Points, in no order, along strands that fork and pass close to each other.
(in the rows, 128 means zero)
Points whose rows are less than 65.4 apart are linked; no others are. Some points are linked to none.
gesop: [113 104  95 135 127  93  62 141 126 118 159 133 115 119  76  58 129 115
  88 103]
lenak: [109  83 122 180 122 121 141 133 151 143  31  82 144 157 173 167 137 137
 126 138]
Mosi: [164 157 103 116 130 121 135 127  77 214 154 124 137 121 157 165 144 139
  99 144]
Bop: [133 138 100  82 128  85 102 138  93 140 168 166 161 117 120 134 165  94
  98  99]
vibun: [157 160 135  89 140 124 150 125  73 176 159 135 145 102 151 145 135 119
 115 128]
ruto: [105  94 144 164 119 143 128 146 161 104  96 127  93 118 114  82  81 158
 134 154]
gug: [142 147 149 103 135 146 190 115 108 135 126 118 128 109 162 142  99 126
 151 135]
gagul: [125 126 134 139 151 111 195 117 111 147  59  99 143 147 181 150 122 132
 138 133]
Nal: [101 123 118 101 155  51 137 132  93 112  94 157 153 163 135 119 172  89
 119  93]
kot: [100  90 150 157 152 107 160 140 138 105  49 123 152 190 151 157 168 121
 153 123]
Piv: [109 140 162  80 162  87 152 114  78 102 131 155 138 115 120  88 123  75
 134  92]
Gogoz: [134 134 132 164 140 137 144 109 121 199 123  84  65  95 138 100  55 154
 131 149]
vek: [106 104 138 132 118 125 147 152 158  97  95 145 126 138 130 127 128 138
 140 147]
Zomo: [151 140 116 121  88 180 155 104 187  92 134 113 122 133 164 181  91 150
 163 137]
zera: [121 114  66 116 141  49  85 138  90 157 140 152 152 124 113 104 145  99
  82  96]
tef: [136 141 149 100 139 119 126 136  93 157 158 144 130  91 121 112 117 113
 115 122]
munid: [100  94 133 164 136 100 139 153 140 132  54 120 132 145 145 122 132 141
 121 142]
sadu: [ 87  91 159 139 146 109 141 144 146  68  82 151 117 148 107  74 111 129
 142 133]
zeril: [111 118 154 137 172  88 164 120  78 139  77 115 117 128 142  61  92 132
 116 126]
goveb: [138 131 110 109 105 116  85 156 126 157 175 159 136 115 111 148 162 126
 102 133]
Lomet: [108  89 112 165 134  94  77 140 126 118 107 116 101 142 101  39 122 152
  83 121]
geza: [102 107 179 119 165 126 187 121 122  82  89 144 112 132 123  87  80 116
 165 132]
rifur: [ 92  83 139 178 143  94 127 150 137 115  45 116 119 144 131  89 119 149
 116 140]
Gub: [132 121  78 115 161  68  86 113  69 158 166 128 134 101  89  70 116  89
  84  78]
ketop: [127 124 131 158 105 170 115 124 177 163 155 114  61  90 113 132  70 148
 153 155]
Nusol: [149 157 113 115 105 186 158  99 173  67 131 109 145 157 153 186 111 152
 171 139]
mepar: [100 116 135 119 156  63 145 134 103 107  76 151 155 191 141 141 191  99
 129 100]
Vinu: [131 137  92 171 110 154 121 113 149 118  66  71 179 184 163 195 168 152
 134 143]
govem: [118  98 148 161 129 140 104 131 133 109 130 118  85 121  97  41  92 154
 112 137]
Ponat: [152 166  93 137  94 168 139 102 156 134 135  92 137 144 173 184 124 160
 143 145]
viv: [138 169 119 131 147 154 178  98 130  85  95  93 172 190 160 183 143 143
 175 133]
kepa: [133 125 138 116  92 174 144 140 167  96 148 144 123 114 130 159 118 139
 158 151]
Gese: [105  90 153 160 157 115 180 127 141 109  40 108 144 184 163 161 142 124
 160 124]
reko: [ 88  77 155 159 147 104 157 150 159  86  50 138 128 164 128 118 126 134
 152 136]
Kod: [140 144 169 144 129 175  91 122 157 182 191 130  76  67  63 137 103 125
 134 136]
noril: [132 136 119 105 155  89  95 121  79 147 170 135 134  89  92  75 115  86
  97  83]
fenel: [114 111 125 169 131 117 129 141 131 164  92 109  96 115 136  95  92 156
 117 154]
Piri: [123 115 142 133 126 145 180 124 153 110  97 123 112 118 152 129  78 139
 158 143]
mep: [115 109 109 149 102 112  91 167 151 157 124 146 117 127 119 127 142 148
 103 156]
fere: [145 146 148 112 131 150 187 112 117 149 128 108 116  94 164 140  77 130
 152 135]
pil: [131 141 130 108 118 170 160 129 157  55 131 141 158 168 131 177 159 141
 174 144]
darel: [130 141 118  92 156  68 143 128  63 158 118 148 156 131 151 120 152 103
 101 109]
ser: [108  93 111 178 100 115 108 162 164 147  76 122 122 136 143 139 141 155
 114 156]
tidub: [144 171 105 135 131 165 158  89 160  72 100  84 171 189 161 191 121 150
 175 132]
gir: [140 142 131 103 132 112 133 140  90 165 150 141 133 107 137 129 131 121
 111 130]
Vugi: [124 138 150 127 165 130 201 112 116  92  84 122 155 199 156 169 155 125
 183 120]
Bogon: [127 114  96 169 112 107 100 151 134 205 107 124 111 129 142 144 141 152
  97 157]
Ful: [134 136 116 146 139 130 170 111 119 131  66  88 166 175 179 174 156 139
 138 134]
fita: [126 107 110 174 117 123 141 125 135 163  50  80 150 153 182 172 147 141
 118 138]
tepep: [153 152 139 116 116 166 175  98 135 160 145 100 102  88 167 152  62 135
 156 131]
rop: [113 121 126 120 131 100 139 147 124 108  96 147 158 166 143 146 180 126
 124 131]
tegut: [113 120 116 128 172  56 124 121  68 144  94 125 129 130 129  54 116 113
  91 101]
gobas: [154 160  83 133  99 152 109 137 127 156 146 117 148 147 147 182 176 159
 117 158]
Zabe: [150 146 102 107 101 130  85 151 118 164 183 155 147 126 120 169 178 133
  97 138]
niz: [140 133 122 137 118 142 184 102 155 131  87  92 128 140 186 163  91 145
 148 134]
daz: [116 115 147 138 141 127 184 126 135 122  82 116 111 120 151 114  79 139
 149 144]
toron: [ 99  89 126 169 131  96  95 152 135 114  88 126 109 138 110  60 123 152
  96 135]
pokat: [127 131 133 110 139 122  82 125 122  94 180 145 136  76  65  68 127  68
 115  71]
bubi: [127 122 123 156  98 162 129 116 184 158 139 110  67  97 140 136  57 150
 154 151]
Zasu: [124 134 170  88 139 159 184 122 133  58 134 163 141 152 127 159 139 113
 185 127]
zada: [120 106 106 156 128  85 114 150 109 173  68 127 155 149 158 145 165 136
  89 138]
Pote: [126 139 124 107 157  76 155 127  75 146  94 141 161 155 161 136 167 113
 108 117]
suden: [130 105 121 166 114 145 156  95 192 105  51  78 142 176 188 186 100 143
 150 121]
gike: [129 134 116 140 132 123 154 127 118 126  77 109 168 175 164 171 179 142
 129 141]
luv: [120 103 144 142 114 163 158 131 171 100 109 129  96 105 130 117  59 144
 161 150]
viru: [107 102  74 130 124  75  62 149 128 117 149 143 129 122  79  74 144 105
  90 100]
mudo: [147 129 123 123  88 179 154 104 197  97 132 119 107 120 159 171  68 148
 166 137]
Gunu: [153 149 138 117 103 177 161 103 154 149 158 106 101  88 157 160  70 135
 161 134]
lipu: [124 122 129 129 108 134  55 154 157 162 197 153  99  96  66 134 139 126
 108 138]
Pilu: [143 146  82 162  95 146 111 112 168 211 140  96  88 130 160 183 125 157
 128 157]
ridot: [134 124 119 162 126 144 163  86 166 115  53  64 155 182 194 186 109 141
 147 116]
Dopur: [102 123 101  85 130  80 105 138 113  82 151 164 148 115  94 105 161  63
 126  80]
rurez: [137 148 121 108 147  97 163 124  76 150 100 132 166 158 167 151 172 127
 113 128]
deg: [124 124 117 120  97 143 125 154 155  93 130 149 148 150 133 163 174 146
 131 151]
ped: [103 101 127 133 109 120  65 156 156  87 156 151 112 113  74  68 127 123
 109 123]
sote: [134 148 158  88 144 136 191 117  96 114 126 135 144 127 156 144 130 117
 151 129]
tun: [123 132 129 109 118 131 144 145 134  92 122 149 154 156 138 157 174 135
 137 140]
bobe: [113  90 114 178 101 134 141 135 185 128  60 100 118 138 162 156 106 154
 138 146]
keguk: [129 118  84 122 166  66  93 112  64 154 146 119 129 113 101  54 114 101
  81  83]
Muma: [132 125 111 159  89 155 133 107 196 156 122 104  77 115 167 154  64 155
 149 144]
suf: [146 164 129  81 137 120 148 124  76 129 146 143 167 140 150 155 173 121
 123 127]
Los: [139 132 118 130  95 160  94 147 159 175 185 139  93 103 108 169 139 142
 127 158]
Zame: [ 97  99 133 118 102 117 108 167 167  77 125 172 135 137 106 122 153 126
 128 140]
sef: [151 171  81 149  81 168 117  93 178 148 137  84 125 152 176 191 117 162
 140 144]
zapif: [134 160  93 163 123 153 132  93 143 115  68  58 184 188 172 195 147 148
 141 135]
Veg: [139 142 182 107 121 166 113 138 139 117 182 162 133  65  88 123 117 102
 138 113]
vosi: [143 144 113 143 113 137 159 116 132 186 121  97 104 110 172 151  93 145
 134 144]
gisa: [138 145  78 169 101 149 110 122 142 140  83  82 172 173 164 192 177 159
 119 151]
Fepak: [115 143 167  76 154 102 169 122  83 105 131 158 140 120 132 111 133  87
 141 106]
Big: [161 131 147 135 168 125  88  91  82 165 186 104 101  93  69  52 101 106
  81  80]
Vipo: [ 82  81 155 154 145 104 143 151 158  74  61 145 120 160 116  93 122 133
 145 136]
bib: [146 146 145 129 133 150 141 123 114 194 160 114  92  77 126 130  83 131
 134 141]
Ganid: [138 152 149 104 162 135 220  96 104 110  97 113 146 159 176 158 117 126
 172 124]
Geb: [ 99  75 132 179 129 112 140 144 155 131  34 100 137 153 157 150 133 138
 129 142]
bera: [167 185 101 119 101 175 145  85 144 139 156  82 134 134 177 188 104 157
 150 136]
faba: [122 127 112 106 129  86 124 147 107 126 117 156 157 149 142 136 177 118
 105 122]
Lor: [113 127 169 120 173 105 205 120 106  99  79 142 136 192 152 147 147 112
 179 112]
fose: [122 121 129 126 112 126  66 157 145 143 180 153 109  98  78 108 131 120
 107 132]
fikit: [136 134 101  88 136  85  91 133  89 153 178 158 152  98 106 122 145  86
  96  89]
zagon: [144 169  93 123 104 168 120 132 138  96 139 117 169 159 136 182 177 159
 142 160]
Nez: [168 176 132  98 105 186 130 121 119 136 192 125 143  99 132 184 148 138
 147 137]
Vuzu: [153 157 111 131 137 119 182 109  86 191  93  91 144 133 194 158 123 140
 118 137]
Mesan: [ 90 103 157 122 133 119 121 145 145  64 118 156 118 128  94  69 112 117
 134 126]
pibit: [165 167 120 116 105 173 144 112 129 179 178 104 114  99 152 182 116 140
 145 140]
lemi: [140 128  89 108 143  82  71 131  94 173 190 147 139  90  76 115 130  90
  84  85]
levuv: [131 109 117 160 101 144 153  98 199 117  65  86 124 156 188 175  82 149
 147 126]
Loga: [ 98 130 113  95 165  49 135 115  71 106 111 145 136 133 117  77 138  71
 118  78]
vome: [138 111 142 134 152 129  95 101  96 108 167 108 105 107  84  24 109 102
  92  79]
Duzi: [131 122 177 142 122 168  74 131 155 108 186 143 103  76  55  76 103 113
 122 115]
san: [ 90  99 148 116 114 118 114 159 164  59 125 172 128 134  96 100 134 117
 138 134]
dule: [132 122 192 133 141 167 111 113 125  89 161 137 109  80  79  47  83 109
 129 106]
mek: [141 140 148 103 100 154  87 153 146 131 198 165 134  85  90 149 152 113
 124 124]
muk: [139 143  86 140 111 127 100 141 118 132 109 128 179 175 145 177 206 152
 105 150]
vov: [133 111 121 132 152 104  90 112  89 130 159 111 104 114  87  31 109 113
  85  91]
kovip: [115 122 137 135 174  71 144 125  66 157  86 116 122 128 140  59 104 130
  98 118]
mun: [142 158 114 148 149 138 178  87 111 135  64  63 173 180 190 182 139 140
 144 123]
sab: [164 179 118 103 104 184 132 122 122 120 180 117 151 119 140 183 151 148
 148 147]
tiv: [123 118 159 140 111 165 103 145 155 121 162 142  98  85  87 102  94 131
 137 146]
toma: [133 123  85 168 101 125  95 148 152 209 128 121 102 133 140 168 148 156
 108 165]
bimu: [135 114 129 133  96 170 157 116 193 103 117 124  95 111 150 149  56 144
 166 143]
fepur: [134 144 146  96 147 107 114 130  86 149 164 146 134  84 108  94 115  94
 110 103]
vivev: [146 149 106 116 130 112 142 132  89 158 118 129 164 151 163 160 174 139
 104 142]
pib: [134 129 166 150 133 169  75 124 148 163 189 127  73  79  54 101 100 130
 121 133]
gek: [129 142 140  93 109 169 142 140 151  60 153 158 155 145 122 167 168 134
 160 143]
naz: [141 143 132 146 129 147 145 111 131 198 143  95  73  89 142 128  60 144
 141 147]
Moda: [113 106 137 162 150  98 173 128 113 155  40  93 136 143 176 134 118 134
 128 137]
monid: [169 174 112 111 127 145 167 107  89 192 148  95 132 114 177 169 120 139
 129 137]
noliz: [140 137  89 156  92 148 105 133 166 199 148 111  94 127 146 177 136 154
 126 162]
bulig: [106 130 103  92 159  46 132 122  75 122 112 153 148 141 127 101 156  80
 111  85]
til: [135 121 149 160 150 143 123 115 103 171 137  94  69 103 113  57  70 157
 116 144]
basu: [111 104 113 130 127 110  70 135 130  89 158 133 113 113  74  46 126 107
 100 100]
fer: [135 122 110 158  89 147 146 100 198 136  93  96 101 134 183 166  71 154
 144 132]
Guvuv: [148 175 108 106 108 173 128 129 126  97 159 123 167 145 135 181 170 152
 146 151]
kive: [135 132 156  95 139 172 198 112 148  59 123 144 137 154 139 166 117 125
 193 131]
Luzof: [ 98 104 125 121 131 103  90 134 131  65 142 141 121 120  82  44 126  96
 114  98]
tafo: [129 107 129 152 135 128  54 124 130 150 179 117  77 116  62  62 116 135
  87 119]
tusop: [111 132 144  99 160  90 127 119  82 108 135 140 130 106 110  60 111  86
 116  93]
peziz: [117 120 153 137 154 118 187 122 111 135  78 109 111 117 152  97  74 136
 141 141]
Forir: [102  96 134 147 104 129  78 164 167  97 139 150 103 117  86  80 118 142
 118 144]
balam: [125 145 124  72 153  83 123 121  73 123 160 156 152  98 114 104 140  64
 116  77]
nileg: [121 123 142  99  92 146 104 162 160  88 167 172 140 113 106 143 157 119
 133 136]
Fus: [171 184 106 118 101 176 143  88 138 166 171  85 119 120 173 189 103 149
 146 135]
Pakal: [115 109 102 173 106 120  77 160 161 182 129 132  85 122 107 125 130 159
 109 165]
Tibak: [123 108 123 162 132 125  61 131 135 171 163 118  68 122  71  73 114 152
  90 141]
suba: [133 123  95 163  81 149 123 137 177 146 106 108 120 139 162 175 136 160
 131 155]
Gis: [158 161  83 129  95 157  97 139 129 170 174 127 139 141 135 188 177 157
 115 160]
kiz: [136 135 151  98  94 166 102 152 154 107 189 167 139  93 101 153 155 120
 136 130]
tipe: [128 117 136 150 156 149 186 107 164  72  71 109 152 208 158 183 133 132
 196 116]
Fugit: [133 120  91 155 108 119 102 148 128 152  88 125 168 166 152 172 198 150
  95 149]
Fav: [146  92 152 158 136 150  86 103 117 133 172  98  66 130  85  25 107 142
  85 108]
nuni: [114 104  77 139 142  55  74 143 100 157 123 139 134 130 109  83 135 120
  75 106]
seto: [120 122 136 115 112 127 113 156 136 127 147 152 124 106 115 118 132 128
 122 139]
Kek: [122 122 119 133 132 106 140 142 119 125  82 132 164 172 155 159 187 133
 118 135]
tibu: [ 99 116 132 106 140  98 103 126 119  64 144 147 127 114  82  57 127  79
 126  88]
Pubaz: [131 151 137  64 127 114 124 129  98  97 173 169 164 120 120 143 178  88
 126  97]
kapaf: [153 144 133 102 131 121  74 133 111 183 207 154 132  81  75 147 141  99
  93 101]
visul: [103 101 117 141 118  88 108 162 142 124  89 149 139 143 129 119 158 131
 104 136]
Kilu: [137 162 121  85 141 114 146 124  83 108 135 149 172 165 146 157 191 121
 128 123]
zifav: [106  91 152 160 126 146 116 140 151  83 112 131  91 124  97  52  87 153
 127 146]
suzuk: [149 146 129 121  99 170 109 138 149 172 186 134 104  93 115 172 133 138
 135 147]
Dun: [160 170 139  92 128 179 191  90 125 102 145 103 145 123 167 174 104 134
 170 128]
mavo: [119 105 126 165 135 142 158 116 158  98  54  89 164 193 165 186 155 136
 158 129]
galap: [124 109 146 121  93 175 136 147 184  85 142 154 114 105 116 141 104 137
 160 153]
sugan: [121 112 112 157 136  95  84 146 114 177 126 124  97 123 107  81 116 149
  86 139]
Sebe: [117  94 103 155 146  82  82 128 105 127 114 112 105 142 105  29 124 137
  78 104]
peka: [101 120  98  93 132  70 101 139 112  97 139 162 147 126 105 103 160  82
 114  92]
rifi: [109 108 176 125 156 132 142 113 108  74 119 134 108 120 103  36  84 118
 135 120]
Lof: [129 136 157 110 134 131  89 134 122 110 180 151 131  74  76  83 119  85
 117  91]
masan: [117 139 177  74 135 137 155 127 121  69 153 174 145 121 115 134 147  90
 158 111]
Nop: [145 144 116 121 102 153 142 136 133 144 144 122 131 123 151 164 138 147
 133 150]
Leve: [116 104 147 137  92 169 109 156 181 100 152 155 100  96  96 120 101 141
 148 154]
somuz: [130 142 118  82 157  73 129 122  62 147 147 152 151 109 130 106 138  86
 102  91]
Zap: [108 115 180 123 160 135 168 118 112  84 105 137 107 116 113  60  74 120
 151 130]
zuti: [141 140 123 134 143 117 191 111 101 165  75  91 143 141 191 154 118 137
 130 135]
mor: [162 157  98 111 108 144  95 137 109 181 190 141 142 126 127 181 172 143
 106 145]
finu: [134 131 120 120  86 167 128 149 167  99 149 142 136 129 130 169 153 150
 145 153]
nubu: [113 109 102 174 119 119  65 150 156 195 145 128  70 123  91 118 126 159
 101 166]
tugo: [112  97 137 169 144 113 179 120 141 140  35  86 124 142 176 136  93 138
 139 133]
rik: [133 115  94 163 117 102 113 146 114 199  84 117 140 141 161 157 160 146
  88 149]
rif: [114 101 121 144 159  86 109 116  90 111 110 108 106 140 113  19 114 128
  88  97]
duz: [124 130  87  98 137  65 115 132  85 132 121 161 173 155 144 143 189 103
  93 102]
rala: [146 140 139 103 138 168 203  95 150  73 112 117 138 156 161 172  98 135
 185 127]
sudi: [123 124 141 123 137 155 176 128 162  50 104 143 149 193 134 174 152 137
 187 134]
zubi: [153 100 151 147 146 144  88  93 106 125 181  99  82 115  78  22 113 113
  81  81]
dala: [124 120  75 109 138  53  99 137  87 155 131 159 163 134 132 127 163 104
  82 100]
fimad: [124 122 126 133 133 105  94 145 111 159 147 135 108 107 104  85 112 130
  99 132]
Kelep: [116 136 129  74 123 105 107 137 121  85 167 173 154 108 101 123 164  73
 128  89]
rimiz: [ 97  89 137 172 130 114 120 151 148 111  76 124 106 133 119  77 105 158
 121 148]
Zir: [150 161  77 160  88 155 116  96 171 189 131  83 107 143 179 189 123 159
 129 144]
kegi: [160 159 139  92 121 149 118 136 104 166 191 143 141  94 123 160 149 122
 118 128]
dok: [155 152 130 121 101 179 130 125 145 170 182 121 104  91 134 175 113 139
 148 144]
luku: [110 111 141 127 163  95 123 109  85  93 118 117 112 130 108  21 108 110
 105  93]
Simu: [146 143 175  98 115 179 142 132 136 109 173 158 136  74 112 146 119 112
 155 125]
mitoz: [ 99 107 175 124 168 112 195 124 123  84  76 147 118 154 130 105  97 113
 172 128]
sebet: [118 122 155 141 163 109 171 119  88 143  85 108 108 115 145  66  74 138
 126 137]
Pogu: [140 158 141  78 115 160 131 135 121  80 170 157 162 132 122 163 178 124
 144 132]
dit: [110 107 127 144 122 129 141 148 161  84  84 137 158 183 140 169 180 140
 143 142]
levob: [112 102 129 174 111 143  81 147 162 142 138 124  71 115  90  84  99 162
 119 160]
rozib: [152 152 154  89 115 192 170 114 138  80 159 138 145 108 138 172 122 128
 174 133]
kal: [102  88 148 155 140 120 172 137 161  96  54 125 124 155 145 133 109 136
 157 140]
kat: [123 141 167  83 136 145 172 126 120  68 139 164 148 145 128 150 152 110
 170 125]
faku: [ 96  92 145 148 150  90 147 146 128 110  53 131 152 181 144 146 173 118
 135 124]
pizu: [150 143 145 102 116 141  78 142 131 160 207 163 132  79  80 151 150 103
 107 110]
repu: [156 166 128  79 143 120 145 122  66 152 159 143 165 122 150 151 161 118
 115 121]
ker: [156 149 149 121 106 185 145 110 157 156 176 117  95  71 134 165  79 130
 160 132]
pepuf: [164 167 109 119 133 132 172 110  85 195 124  94 138 125 186 162 123 142
 120 141]
Tefo: [112 114  89 123 166  49 109 119  69 139 112 129 135 127 116  57 125 102
  85  87]
bosos: [141 136 142 101 106 183 165 123 159  82 147 140 135 120 139 167 116 135
 172 143]
vifo: [155 155 134 102 125 171 196  83 153  93 123 101 132 137 178 172  76 138
 175 125]
gada: [114  90 136 161 134 125 180 119 169 111  45 100 124 150 168 151  90 137
 155 133]
vef: [117 136 166  76 126 126 125 132 124  76 165 176 150  97  99 117 147  76
 143  95]
peno: [120 109 106 140 138  69 116 146 100 162  78 136 157 149 151 129 166 128
  86 126]
galef: [121 125 185 100 133 158 155 131 131  84 142 161 127  89 111 110 100 106
 157 130]
femef: [154 151 165 132 122 184 136 107 148 181 178 116  84  57 112 149  69 124
 157 131]
Fad: [128 108 136 131 126 154 185 118 182  74  86 127 133 165 153 168 107 137
 178 138]
Lod: [146 135 109 108 141  99  64 126 103 184 205 149 131  85  64 129 132  91
  83  91]
Zefez: [121 117 140 165 118 171  88 124 173 167 168 116  52  91  81 112  83 151
 143 159]
suteg: [126 145 169  82 149 126 181 121  93 109 133 150 140 119 143 129 129 105
 148 121]
mev: [143 181  84 136 113 159 123 121 125 107 118 100 181 172 145 185 173 158
 138 157]
totep: [148 147  93 117 119 110 114 140  95 165 137 143 165 149 148 164 182 140
  94 142]
fidid: [112 126 124 104 144 110  96 117 108  74 164 141 132  87  72  59 130  58
 125  68]
kigo: [127 109  88 170  95 124  95 154 149 163  87 119 147 154 150 174 182 152
  99 155]
lon: [147 147 158 136 130 169 126 115 133 188 173 113  79  66 106 134  76 129
 146 139]
bovak: [151 165  77 148 104 152 119 122 130 147 115  95 163 162 159 187 171 162
 122 154]
zapek: [116 107 135 174 114 162  87 133 166 152 151 114  57 105  87  91  85 161
 133 159]
Sudo: [108 132 120 100 170  65 131 107  64 109 124 134 131 116 110  54 120  76
 115  78]
Zize: [125 119 131 146 142 154 172 118 168  61  81 117 159 207 146 184 154 138
 190 127]
Dabim: [124 114 171 140 116 174  91 141 156 101 168 147  99  83  72  80  93 124
 132 135]
fir: [148 147  97  81 131  91 105 132  77 154 172 162 171 127 135 151 176 108
  94 105]
Lin: [ 95 100 134 138 152  66 135 144 117 111  59 145 157 185 142 138 186 107
 123 109]
Pono: [157 156 176 107 134 160 129 129 111 167 185 143 124  62 103 136 109 107
 130 116]
sabu: [114  96  97 179  93 116  93 163 161 160  78 120 129 141 141 154 164 154
 103 156]
peba: [116 104 112 173 125 121  54 140 147 182 156 123  63 125  75  91 121 161
  93 156]
Zufe: [145 168 111 120 120 178 162  96 164  60 121  99 162 172 151 189 118 152
 177 137]
safo: [106 101 134 159 104 140  89 159 168 119 135 141  92 113  93  87 106 153
 123 158]
bafa: [113 118 136 106 103 126 105 162 150  98 153 166 135 117 109 126 150 120
 126 136]
bipe: [138 157  99 116 121 129 115 137 109 107 125 138 184 175 138 171 203 145
 118 144]
pesi: [137 130 162 143 143 149 120 121 109 161 153 113  85  86 100  77  76 138
 123 137]
teluv: [109 121 169 115 167 110 206 122 113  99  82 145 132 167 149 133 123 112
 173 121]
ridu: [137 119 160 153 136 154  67 118 134 151 187 117  74  97  54  71 105 131
 104 122]
verid: [140 145 189 118 132 159 103 130 135 111 179 156 130  59  72  91 104  93
 130  98]
tiru: [131  92 148 159 132 140  86 117 124 119 152 107  74 130  89  25 105 149
  93 117]
Rura: [122 129 171 115 152 135 162 123 104 118 122 129 113  95 123  79  77 122
 141 132]
seg: [131 132 167 125 148 137 141 127 100 144 140 122 106  86 116  78  78 127
 126 132]
boral: [133 128 121 132 107 143  67 152 152 188 195 150  93 102  81 158 145 132
 111 151]
vedan: [144 176 101 151 134 149 151  80 135 115  75  55 182 189 179 190 128 145
 147 128]
Kato: [124 119 105 134  97 122  85 167 149 155 152 151 121 126 116 146 157 143
 104 153]
mive: [153 154 172  89 115 187 158 123 130 100 173 150 144  85 125 160 127 117
 163 124]
nazoz: [130 154 133 132 156 143 186 105 122  90  88 105 166 197 159 179 155 135
 175 127]
lir: [136 135 152 141 109 178  92 131 171 174 191 133  74  73  79 149 108 132
 143 147]
kiru: [109 112 161 123 164 111 132 107  94  78 122 125 109 128 105  22  98 109
 120  99]
ziza: [ 86 104 121 124 149  58 118 141 118  92  89 150 135 150 112  82 149 102
 114 103]
vel: [135 155 100  93 131 104 116 133  94 109 139 155 183 170 138 161 207 123
 111 123]
gab: [153 145  92 103 131  91 112 134  74 181 153 151 164 135 147 155 169 127
  84 124]
Fosaf: [121 104  88 153 141  69  69 141 105 175 128 130 117 132 102  77 127 137
  69 118]
meso: [132 123 132 176 147 132 130 113 112 189 115  83  63 108 129  74  65 164
 118 151]
pur: [121 120 133 121 122 119  89 153 128 141 161 148 115 101  94  98 121 123
 106 131]
befe: [101 108  80 114 124  69  77 151 124 104 138 154 140 124  94  90 152  96
  98  97]
Gola: [138 157 147  71 124 138 135 132 105  95 170 162 164 127 127 153 175 111
 137 114]
vigu: [105 137 121  77 135  79 130 133 107  83 134 171 155 159 121 132 186  85
 134  93]

A fork is a point with three links, a tip a point with one. Leave the first point through the second and follow the links. Name the first fork or tip that comes.
Bop, fir => balam
toma, noliz => dok
Zize, sudi => Kelep
tusop, Sudo => Gese
fer, levuv => ridot
befe, viru => basu
sugan, Fosaf => rop
rop, Kek => bovak
vov, vome => rimiz

Follow the links from the first point to the second, and from the first to the third. Name the last point that the two ways share.
galap, duz, gike => rop
zera, Los, nileg => pur
befe, kive, Gola => Kelep
kepa, Ful, zera => rop
sudi, peka, masan => Kelep
govem, kiru, lenak => rimiz
Duzi, deg, mive => kepa

Name the points in between on the shortest way along the links from the first point to the second, in order.
Loga, gug => Sudo > tusop > Piv > Fepak > suteg > sote
gir, kovip => tef > fepur > noril > Gub > keguk > Tefo > tegut
teluv, Zufe => Lor > Vugi > nazoz > viv > tidub
luv, peziz => Piri > daz
safo, Luzof => Forir > ped > basu
gada, monid => tugo > Moda > gagul > zuti > Vuzu > pepuf
